Each scene shows the same named points in several views. A view is turned or mirrored, and shifted as a whole, has a little noise and may leave points out.

Scene 1
View 1
Bukib: [ -2   1   8   7 -14  13  -9 -16   0   5  -1  -8   0   8   9   4   5   9
   7  14   9  -4  14]
sek: [ 14  -7   2   0 -19  -2 -13  -7 -10   4  -4  -8   1  10   8   7  11  15
   1   5   1  -5   1]
morin: [  1   8   4  13 -22  10  -9 -16  11   6 -13  -1   1   5  13  -5   5  18
   9  18  12  -5  24]
rami: [ 14  -6   1   0 -21  -3 -12  -6  -8   3  -7  -7   1   8   8   6  11  17
   1   6   1  -5   2]
tiku: [  8   7   1  10 -25   0  -6  -6   6  -1 -19   1  -3  -4  12  -4   9  26
   3  15   5  -7  17]
fase: [-11  -6  14   1  -3  13   0  -8 -20 -10  17 -17 -11  -6   3  17   6   3
  -7  13  -2   1  -4]
mupo: [  2   3   5   8 -19   6  -6  -9   0   0  -7  -5  -3   0  10   2   7  17
   3  15   5  -4  12]
neme: [ -4   9   7  12 -18   5   3  -3   1 -12 -10  -1 -12 -19  10   0   7  24
  -5  21   0  -3  14]
Vugo: [  4 -12   9  -5  -9  -1  -3   1 -26 -12  10 -15 -10  -6   3  18  12  12
 -12   5 -10  -1 -14]
tufiz: [ 10  -3   2   3 -19   4 -14 -12  -3   8  -6  -7   3  13  10   4   9  14
   6   9   7  -5   9]
dimag: [ 13  14  -5  17 -35  -2 -10 -10  22   7 -35   9   2   1  17 -16   8  34
  10  18  11  -9  32]
Nugu: [ 15   0  -1   5 -26  -4 -11  -5   0   3 -17  -1   1   4  11  -1  11  24
   2   9   3  -7  11]
Zis: [ -3   7   5  11 -19   6  -1  -7   3  -6 -10  -3  -8 -10  11  -1   7  21
  -1  19   4  -4  16]
rako: [  6   2   2   7 -21   4 -10 -11   2   4 -10  -3   0   5  11   0   8  18
   4  13   7  -5  14]
View 2
fase: [ 16 -12  -3   8   7  14   9  -2  27   4   1  -7 -10  25  11  10  -8   0
  -4 -25 -15   9 -17]
mupo: [ -1  11  -2  -1  -7  16   2   8   1   0   4  -6  -9   4   5   4 -10   3
   0 -21 -11   0  -6]
Bukib: [  1   6  -4  -8   5   8   1  10   1   2   3   0  -9  11   4   0  -7  -1
   7 -19  -9   0  -3]
tiku: [ -8  22  -1   0 -15  20   0  13 -11  -3   4  -7  -7  -6   4   2 -12   5
  -2 -19  -9  -4  -4]
rami: [  2  10  -3  16   2  27  10  10  -6  -2   7  -3  -9  13   2  -3 -17 -10
  -8 -10  -3  -7 -11]
Nugu: [ -6  20  -2   7  -7  23   4  13 -14  -3   7  -4  -8   1   1  -3 -15  -3
  -4 -13  -4  -7  -5]
tufiz: [ -1  10  -5   2   7  16   5  11  -7   0   6   0  -9  11   2  -5 -12  -8
   2 -12  -4  -6  -4]
morin: [ -8  19  -5 -14  -6   8  -4  14 -10   0   3  -1  -8  -2   4  -1  -7   3
   9 -19  -8  -2   2]
Zis: [ -3  14  -2  -4 -15  16  -1   9   2  -1   2  -9  -7  -2   7   7  -8  10
  -1 -25 -14   2  -6]
neme: [ -1  14   0   1 -22  19   1   6   7  -2   2 -12  -7  -4   9  11  -8  14
  -5 -28 -18   5  -9]
sek: [  2   8  -3  12   6  23  10   9  -4  -1   7  -3 -10  14   2  -3 -16 -10
  -5 -12  -3  -6 -10]
View 3
Nugu: [  7   2  -7   0   5  12  -2 -12  -9  -2   3   4 -13  22   1  16  12   8
  -6   1  -7  -7  19]
mupo: [ -1  -3   2  -1  10  11  -3 -12   1   1   0   9  -9  16  -5   4  10  -3
  -2   1  -6  -1  17]
sek: [  2   2  -4  -5  15   4  -9 -13 -16   5   6  -2 -11  17   1   8  15   1
  -2   5   0 -14  10]
Zis: [  1  -8   5   1   9  13   1 -11   8  -1  -5  15  -8  17  -7   4   9  -3
  -5   0  -9   5  20]
rami: [  3   2  -3  -4  15   4  -7 -14 -16   4   5   0 -12  18   3  10  14   2
  -4   5  -1 -13  11]
morin: [ -1   3  -6  -1  -3  16  -3 -10   5  -4   3   6 -13  19  -8   7   9   1
   3  -5  -8   6  24]
fase: [-11 -11  18  -8  32  -1 -11 -16  -4  13   0   8   0   6  -6 -16  13 -21
   0  10   5  -9   2]
tufiz: [ -2   6  -7  -5   7   9 -10 -12 -10   2   9  -2 -13  16  -2   6  13  -1
   3   0  -1  -7  14]
neme: [  3 -14  11   4  14  13   5 -11  10  -1 -10  20  -5  18  -6   3   8  -3
 -10   3 -11   5  20]
dimag: [ 11   5 -16   7 -16  25   7  -7   8 -14   0  10 -19  28  -5  25   8  16
  -5 -10 -17  10  35]
tiku: [  6  -3  -4   3   3  15   2 -10   2  -4  -2  10 -12  22  -4  13   9   6
  -7  -1 -11   2  23]
Vugo: [  0 -13  16  -6  40  -6  -9 -18 -17  14  -2   7  -1  11   5  -4  15 -10
 -11  16   3 -21  -2]
rako: [  0   2  -4  -2   5  12  -4 -11  -3  -1   4   4 -12  19  -4   8  11   1
   0   0  -6  -2  18]
View 4
Vugo: [-11   9   2  -1  -8   9   2 -10  11 -21 -19   6  -4  -3 -23  17  -5 -12
  23   6  -6  -4  19]
mupo: [  8  15   1 -12  -5   4   7  11   8   1  -6   8   2  -5 -13  -9  -4  -3
   1  12   3   4   6]
tiku: [ 14  17   0 -17  -7  -5  10  16   2   9  -5   7   5 -10 -14  -9  -5   3
  -8  11  13   4   5]
rami: [  3  10  -5  -9  -9  -1   5  -5  14  -2  -8   0   1 -13 -20  -1  -7   7
   7  10   8  -2   1]
tufiz: [  7  11  -6 -10  -7   4   4  -1  18   1  -4   0   1 -11 -15 -12  -6   8
   4  14   6   0  -5]
rako: [ 10  14  -3 -13  -6   1   7   8  11   4  -4   4   3  -8 -14 -13  -5   4
  -1  14   7   2  -1]
Bukib: [  8  13  -3 -10  -3  12   4   7  19  -1  -2   5   0  -3  -9 -19  -3   0
   4  17  -2   4  -3]
dimag: [ 25  20  -3 -25  -8 -14  14  27  -2  24   2   6  10 -16 -12 -21  -6  14
 -22  14  25   7  -4]
neme: [  9  18   7 -15  -4   2  10  23  -5   1 -10  15   4   0 -11  -4  -3 -12
  -3  10   3   7  18]
Nugu: [ 10  14  -4 -15  -9  -7   8   5   7   7  -6   3   5 -14 -19  -6  -7   9
  -2  10  15   0   0]
View 5
Zis: [ -3   4   7 -13  13   5   7  13  -4   3  18  -7   1  -2  -4   0  -2 -10
   2  12   5  -5   1]
Nugu: [ -8   7   6  -4   5   3  10  -5   2   1  12  -4 -10   4   0  -2   4   7
   4  -8  -3 -12   0]
neme: [  0   2   5 -17  13   4   6  12  -5   9  24  -8  -1  -8  -5  -4  -1  -7
   3  17   4  -7   4]
tufiz: [-11   6   9  -2  10   8  11  -2  -4  -8   3  -1   2   8   3   6  -1   5
  -1  -9  -5 -12  -9]
fase: [  0  -2   9 -20  22  21  11   9 -24  -6   9   1  25 -11   4   9 -16   5
 -11  20  -7 -13 -20]
tiku: [ -7   7   6  -7   6   0   8   3   3   4  17  -7 -11   3  -3  -4   5  -3
   6  -1   2  -8   5]
Bukib: [-11   5  12  -6  14   9  11   9  -5 -11   4  -3   9   8   2   9  -4  -6
  -2   0   0  -7  -9]
morin: [-13   8  10  -2  10   1   8  11   4  -6   9  -8  -4  12  -2   4   3 -13
   5  -4   6  -3   2]
dimag: [-12  12   6   1   0 -10   5   5  17   5  17 -12 -24  15  -6  -6  15 -12
  15 -13   9  -3  17]
Vugo: [  4  -3   5 -20  17  21  12  -7 -24   2  13   5  16 -19   5   2 -14  24
 -11  15 -15 -21 -19]
sek: [ -7   4   7  -5  10  12  12  -8  -8  -5   6   1   1   0   4   3  -2  15
  -3  -7 -10 -16 -11]
rako: [-9  6  9 -5  9  5 10  2 -1 -3  9 -4 -2  6  0  3  0 -1  2 -4 -1 -9 -3]
mupo: [ -5   4   8 -10  12   7   9   6  -5  -1  13  -4   2   1  -1   2  -2  -2
   0   4   0  -8  -3]
View 6
mupo: [-4 -1  2  7 -2 -5 -6  9 -5 -4  2 10 -5  1 -5  2 -2  2 -6  5  1  1 -1]
rami: [ -9  -1   1   6   2  -8   4   8  -5 -18  -5  12  -2   0  -4  -3   4  15
 -13  16   3  -9  -4]
rako: [ -2   1  -1  11   0  -9  -4   7  -2  -8   0   7  -7   0   1   3   6   6
 -10   7  -2   0  -7]
Bukib: [ -2   7   4   7  -7  -8   1   7  -2  -9  -3  13  -9  -4  -3   3  -7  -3
 -16  13  -5   2  -2]
fase: [-13   2  12  -6 -14   3   7  10 -12 -12  -3  26  -2  -3 -21  -6 -30  -8
 -16  16   4  -4  13]
tiku: [ -2  -5  -3  12   4  -7 -11   9  -3  -1   5   4  -4   4   0   4  11   9
   0   0   2   1  -5]
tufiz: [ -3   4   0  10  -1 -11   3   6  -1 -15  -5  11  -7  -2   1   1   4   8
 -16  15  -4  -3  -7]
Nugu: [ -5  -4  -3  12   5 -10  -4   8  -3 -11   0   5  -3   3   1   2  14  15
  -6   7   2  -5  -8]
Vugo: [-21  -7  11  -7  -5   2  10  12 -16 -20  -5  25   5   2 -24 -12 -20   9
 -13  20  13 -16  12]
morin: [  4   4  -2  15  -2 -10  -9   6   2   0   3   4 -11  -1   6   9   7  -1
  -8   2  -7   9  -9]
sek: [ -9   0   2   6   1  -9   5   8  -5 -20  -6  14  -3  -1  -4  -4   3  14
 -16  18   2  -9  -3]
Zis: [ -4  -4   1   7  -2  -2 -11  10  -5   3   6   9  -5   3  -5   4  -2  -1
   0  -1   3   4   1]
dimag: [  7  -4 -11  22  10 -13 -20   7   5   6   9  -8  -8   5  13  13  29  12
   5  -8  -3   8 -16]

In a view up to two points have been moved. Name them for each view, in the order of its rows, or write -.
view 1: mupo
view 2: rami
view 3: morin
view 4: -
view 5: Zis
view 6: Bukib
